Each row is a point on a landscape with many peaks, with its height.
From any point a climber steps to the highest of the 2 points nearest to it. It stops when none of these is higher. Distance is the straight distance between rows; heights are no part of it.
<179>: [  1   1  16  -9 -30   0  21 -20  -1   5 -37   5  -5   0 -18  -6  -5   1
  13   1   3   4   5 -19]  h=295
<139>: [-14  -7   7  -3 -23  -2  19 -14   4   6 -26   0  13  -1  -3  -9  -4  15
   4 -10   1  10   5  -7]  h=245
<47>: [  3 -26  -1 -22 -16  -1  16 -35   1 -14 -27 -13  -9  -7 -20 -18  11 -11
  18  -4  -4  23 -27  10]  h=154
<255>: [ 26  -6 -29  10  29  10   6  12  -5 -12  -4   5 -11   6   2   6  14 -30
  24   0  -2   2  -2 -35]  h=494
<539>: [  2   5 -24  13  35  14  17  22  17  -8  -8  15  -5 -12  18  -5   3   1
   1 -20 -21  -5  15 -18]  h=685
<792>: [  2  -6  -8   8   7 -23 -17  20  -9   6  17  -3  24 -12  15  -1   2  12
   2   1  -2 -12  -7  34]  h=736
<59>: [-11 -10  18   5 -35  -9  -7 -27 -18  13  -6 -20  24   3   0 -22   4  19
  -4   4  11   7  -2  25]  h=256
<183>: [ -6  12  22   6  -7  -3  -6  17 -24  14   9  15  11  -4   2   6  -3  30
 -22   7  22 -22  15  18]  h=704
<773>: [-29  10  11  17 -34  -2 -34  -6 -26  16  25  -7  33  12  12 -22  -7  24
 -12   7  13 -14  18  40]  h=520
<561>: [  0   8 -17 -15  -6  15  22  -8   7 -16 -25  -6 -18  -2  -1   1  -4 -26
  16  -2 -13  16  -4 -16]  h=110
<545>: [  3   4  34 -16 -39  -1  -7 -22   9   6  -2   1  -2   8 -22   6  -1   8
 -12  10  15   6   8  -7]  h=671
<507>: [  3   9  22   4 -34   0 -31 -16 -15  25  17  -7   5   8 -14   5  -6  15
 -15  24  15  -5   1  11]  h=462
<283>: [  1  -6  15  -9  -4   1  27   0  -2  -7 -25  -3   9 -11   8  -3   4  14
   8 -14  -7   7   2 -14]  h=220
<119>: [  6  -2 -14   4  -1  -1   3  -9  16  -6   4  -6 -15  -5  -9   5   3 -18
  10   4  -8   7 -13 -13]  h=764
<746>: [  7  16  13   8  15   7  -4  26 -30   7   7  22   3  -4  10  11   0  23
 -12  -5  19 -23   8   5]  h=727
<357>: [  3  -4  19  -2 -21   1 -12 -16 -17   4 -11  -8  -8  -7  -5   5  -2  -2
   2  14  10   2 -18  11]  h=530
<383>: [  2   9   6  15  32  17  19  24 -17   4  -3  27  -9   5   6   8  -6  18
  -3  -5   2 -16  25 -21]  h=726
<10>: [-30  -1 -12   5 -22   6  15 -19  -7 -11 -15 -20  21  -7   9 -16  -6   1
  -2 -18   3   4 -10  23]  h=873
<230>: [  9   5 -14 -11  33  -1  11   8  31  -7   4  14 -13   0  -4   6  -5 -29
  19  -4 -17  13  15 -29]  h=768
<297>: [-16  16   6   8  15   6 -26   8  -2  17  17  22 -10   4   9   2 -18  12
 -22  10   2  -7  16  11]  h=725
<893>: [ -3  -1  32  10 -42  -3 -23 -30 -22  24   1 -12  16   6  -7 -11  -2  20
  -4  22  20  -6  -3  20]  h=354
<18>: [ -9   5   1  11   2 -10 -34  11  -9  12  29   2  13   0   8  -4  -2  15
 -13  12   2 -15   1  24]  h=773
<373>: [  2 -29 -25   6 -13 -14   4 -13   0 -14  -3 -34  10  -9  -2 -12   8  -6
   3  -8 -13   3 -22  27]  h=780
<487>: [-14  15 -28  -3  -2  13  10  -7  12 -17 -16  -8   2 -14   0   2  -9 -22
   5 -14 -12  14  -3   2]  h=91
<224>: [ 14  -3  37  -6 -11  12  18  -8 -12   8 -26  12 -14  10 -14  10  -1  13
  -2   8  18 -10  -5 -27]  h=399
<380>: [ 15  10  10   8  28  -7  -5   3  18  16   9  21 -21   6 -13  13  -6  -4
  -1   4  -5  -3   7 -18]  h=665
<585>: [ 21   1  19   6  16   4   1  16  -4   9   2  12  -2   5  -1  12   4  11
  -1   6  15 -18  -8 -15]  h=578
<243>: [-15  13   6  11  13  -6 -41   5 -13  28  31  21   5   5  15  -5 -16  19
 -27  26  -1 -15  18  27]  h=744
<535>: [  3  -5 -42  -1  16   3   9  16  -1 -18   2 -18  13 -15  18  -5   2  -9
   2 -19  -8  -6 -17  21]  h=659
<163>: [  4   6 -16   6  37   9  23  21  22 -10  -3  20  -8   0  12   7   1 -20
  12 -12 -20   0  27 -35]  h=724
<515>: [ 19  -3  13 -14  11  12  31  12   6 -15 -14   2 -21  10   0  12   8 -14
  16  -2   1  -4   2 -47]  h=160
<312>: [-16   6 -20 -17 -19  -2   7 -16  32 -16  -5 -10  -5 -14 -16   5  -8 -30
   8  -8 -17  24  -4   4]  h=74
<786>: [ 21 -11 -12   2  34   8  16  27   0 -12  -6   3   3   4  14   9  13 -11
  21  -9 -11  -8   4 -30]  h=568
<278>: [-32  16   9  16 -22  -5 -13  -6 -22  12  15  -9  29   1  20  -7 -11  21
 -13  -1  12   1   5  38]  h=495
<784>: [  3 -27  16  -7 -25 -10  -2 -25  -7   6 -22  -9  22  -1  -5 -18  16  23
  -7  -5   7   6 -17  15]  h=206
<892>: [ 16   6  -5  -8  33  -5 -10   2  24   5  20  19 -22   9 -10  14   3 -25
   9   9 -16   5   3 -19]  h=719
<523>: [ 12   0  21  -8 -14   7   0 -16 -11   2 -11  -1 -15  11 -12   5   3   5
   1  13  14   1 -16 -16]  h=455
<12>: [-16  -6 -10  15  -4 -10  -5  10 -12   1  13 -13  32 -12  12 -15   0  15
  -9 -15   0 -17  -8  42]  h=756
<24>: [  3  -8  10  -5  -6 -12 -27  -6   4   0  17  -8 -11   2  -8   1  10   5
  -2  16   8   7 -20  15]  h=612
<310>: [ 13   6 -20  22  24   4 -12   6 -15  -2   5  10 -10  -5   9   7   4 -14
   5   5   6  -5 -14   1]  h=604
<311>: [-28 -10   1   5 -48 -13 -31 -24  -2  -6  22 -28  22  15   2 -23   8  10
 -16   8   3  10  11  31]  h=577
<879>: [  3  -3 -33  20  31  -1  -7  13   6  -5  10  14  -6 -10   7   1  -5 -23
  13  -3 -10   4  -5   5]  h=597
<768>: [-16   3 -13  -7  -6  -8  -9  -9  24  -7  20  -6 -13  -6 -14  -4 -14 -25
  -2  -1 -20  21   1   6]  h=59
<126>: [ 11 -16   1 -14 -17 -10   0 -15  18 -14   0 -17 -15  -5 -24  -2  12 -10
  12   0  -7  13 -21  -7]  h=885
<328>: [-15 -18 -17  -6 -20  -1  11 -29   2 -21 -16 -27   6 -13   5 -20  -2  -2
  10 -15 -10  12 -22  26]  h=864
<205>: [-23  -5 -15   8 -19  -4   0  -7  -1  -1  10 -23  30 -10  13  -9  -9   7
  -8 -23   0   6  -1  33]  h=809
<866>: [-37  -2  -4   9 -29 -12 -28  -8 -10  -3  33 -17  34   9   7 -26   7  22
 -20  -3  13  -5  15  34]  h=546
<166>: [ 17  10   5   7  29  21  28  33 -19  -4 -16  22  -6  13   0  13  11   6
   7  -2   5 -18  24 -43]  h=696
<30>: [ 21 -11 -25  -2  42  14  23  19   6 -22  -1   8  -6  18   5   7  10 -39
  23  -6  -9  -5  16 -54]  h=395
<736>: [ 13  15  20  -1  -3  16  28   7 -13  10 -26   9 -17   8  -4  17  -5   5
  10   4   5  -6  13 -33]  h=357
<602>: [  9  10 -16   1  51   2   0  26   3   8   3  26  -8   6  16   8  -5 -14
   0   0 -11  -6  19  -6]  h=779
<437>: [-11  15 -10  10  31  12   4  28 -17   5   4  33   2  -2   8   3  -1  18
 -13  -3   7 -22  18   3]  h=745
<35>: [  5   2  -4   0  19   5  20  18  -4  -7  -7   3  -5  -4   7  10  -1   1
   8  -6   0  -2   9 -20]  h=606
<43>: [ -6  21 -13 -12  13   0  -2   0  36 -10   4  14 -24  -6 -10   4  -9 -22
   2   1 -15  15   6 -14]  h=805
<627>: [ -2  22  12   1  14   9  18   3  12   8 -14  25 -18  -2  -2  16 -13  -6
   0  -2 -11   2  27 -28]  h=317
<685>: [-11  -6   7   1 -35  -8 -41 -12   6  -2  21 -14   7  18   1 -11   8   9
 -18  14   8   8  -1  19]  h=617
<202>: [-20  -6 -24  -6 -10  -2  -4  -9  27 -16  10 -22  -4  -5  -4  -3 -13  -6
  -5 -10 -17  12 -11  23]  h=46
<591>: [ -8  12  -9  -4  32   6   0  27   2   0   5  23  -5   2  23  10  -8   4
 -20  -8  -1  -1  10   7]  h=758
<877>: [  7  -4 -23   3  17   7  13  20   6 -11  -2  -4   1 -10   8   4   5 -14
   4 -12 -10   1  -5   1]  h=640
<177>: [ 13  11  17   4  14  -4 -15   7   8  25  15  19  -9   6  -3  16  -5  15
 -13  13  10 -16  10 -12]  h=616
<316>: [ 27 -14  -2  -6  29  -7   2  20  12  -6  15  -4  -7   8  -7  18  15 -15
  14   1  -5  -4 -10 -17]  h=451
<589>: [-13   1  -8   8 -19  -8 -22  -6   3   1  23 -17  -2   0   2 -11   4   3
  -7  11  -3   6 -13  25]  h=669
<443>: [ -6 -16  11 -11 -33 -17  -1 -26  23  -1 -13 -19   3  -3 -21 -10   6  -7
   9   1  -6  20 -14  -1]  h=786
<751>: [-20   6 -33   9   0   2 -21   0  22  -6  21 -13   3  -6   9 -10 -12  -1
 -17 -13 -15   5  -1  20]  h=34
<472>: [ 26   7  18   2  28  18  14  15 -20   5   0  14 -18  20  -7  16   2  -1
   5   9  10 -28  10 -42]  h=647
<433>: [ -9   1  24 -12 -38  -9  -9 -30  10   7  -3  -6  17   4 -10  -8  -2   2
 -10  -5   3  20  12   7]  h=766
<636>: [ 12   5  15  -4  -2 -12 -25  -2   4   9  18   3  -6   2   3  11   1   9
 -11   9  14  -9  -4   2]  h=581
<759>: [  4 -18 -20  11   8 -19  -2  11   3  -8   8 -22   8 -12  10   0   4  -7
   2 -14  -8  -2 -21  25]  h=700
<644>: [  1 -10   6   5 -11  -7   8   1 -18   4 -11 -11  13  -5   4  -1   0   1
   0   1   4   5 -15  15]  h=603
<661>: [ 24   2  24  -6 -17  -5 -22  -5  -8  19  19  -5   3   9  -6   6   5  21
  -8  25  21 -13  -9  12]  h=533
<696>: [ -1 -13 -18 -20  -8   8  17 -22  -3 -18 -24 -14  -5 -15 -11  -6   1 -25
  16  -4  -8  16 -15   3]  h=134
<777>: [ -4  19  14  -1   0  19  29  11  -2  -6 -15  16 -13   0  -3   9  -8  17
  -3  -9  -3  -5  25 -29]  h=333
<857>: [ 18 -24   3 -15   6  -3  28   7   5 -11 -21 -13  13  -3  -3   0  11  -4
  16 -13  -8   4  -9 -11]  h=202
<489>: [ 18 -19  21 -20  12   7  35   9  -5 -14 -20  -3   3   4   1   4  18  -7
  16   0   0   1  -2 -32]  h=183
<181>: [-14  17 -13  -2  12   7  -5   5   4  -5   1   1  -1  -9  18   3 -11  -4
  -9  -7  -2   6   6  13]  h=742
<914>: [ 18  -7  22 -18 -13   9  26  -8  -3  -6 -40   7 -15   8 -16  -5   2   2
  10   9   6  -2  -3 -38]  h=352
<399>: [-17   3  -5   0  -4  -5  -7   6  -6   2  15  -5   4   1  15   0  -9   6
 -16  -2  -2  11  -7  23]  h=718
<71>: [ -2  14  -5   7  41  -4 -31   9  -1  26  22  38 -12   1  11  -2 -16  -1
 -17  22  -3 -15  10  15]  h=701
<774>: [-12   7   8  -4 -27 -11  -3 -17  23   0   1  -8   0  -5 -18  -3   1  -5
   4  -2  -4  16   6  -6]  h=868
<469>: [ 24  -3   4   0  15   2   6   6  -7   4   0  -4 -14  10 -13  15  14  -9
  10   2  10  -4  -9 -14]  h=516
<197>: [ 10 -25  14 -24 -18 -13   6 -28  -9   4 -26 -11   2   1 -17 -11  11   3
   7   3   7   9 -20  14]  h=177
<51>: [ -3  11 -11  19  -3   2  -9  -2   1   0   3   5 -16  -3  -3  -1   0  -7
   4   6   4   3  -9   1]  h=668
<706>: [  0   1   9   7 -14  -6   1   5 -21  12   1   0  18  -2   4  -2   2  21
  -5  -1  15 -14  -3  11]  h=658

Call two points neighbours if one is among the 2 nearest of the other. Go from one point of each pair to the other, from neighbour to neighbour, staying as high as possible. Name the lowest point that can't be avoided.
<774> / <10> | <879>
<18> / <10> | <792>
<126> / <774> | <443>

Where does a climber stop that starts at each point below?
<316> | <10>
<489> | <437>
<627> | <437>
<777> | <437>
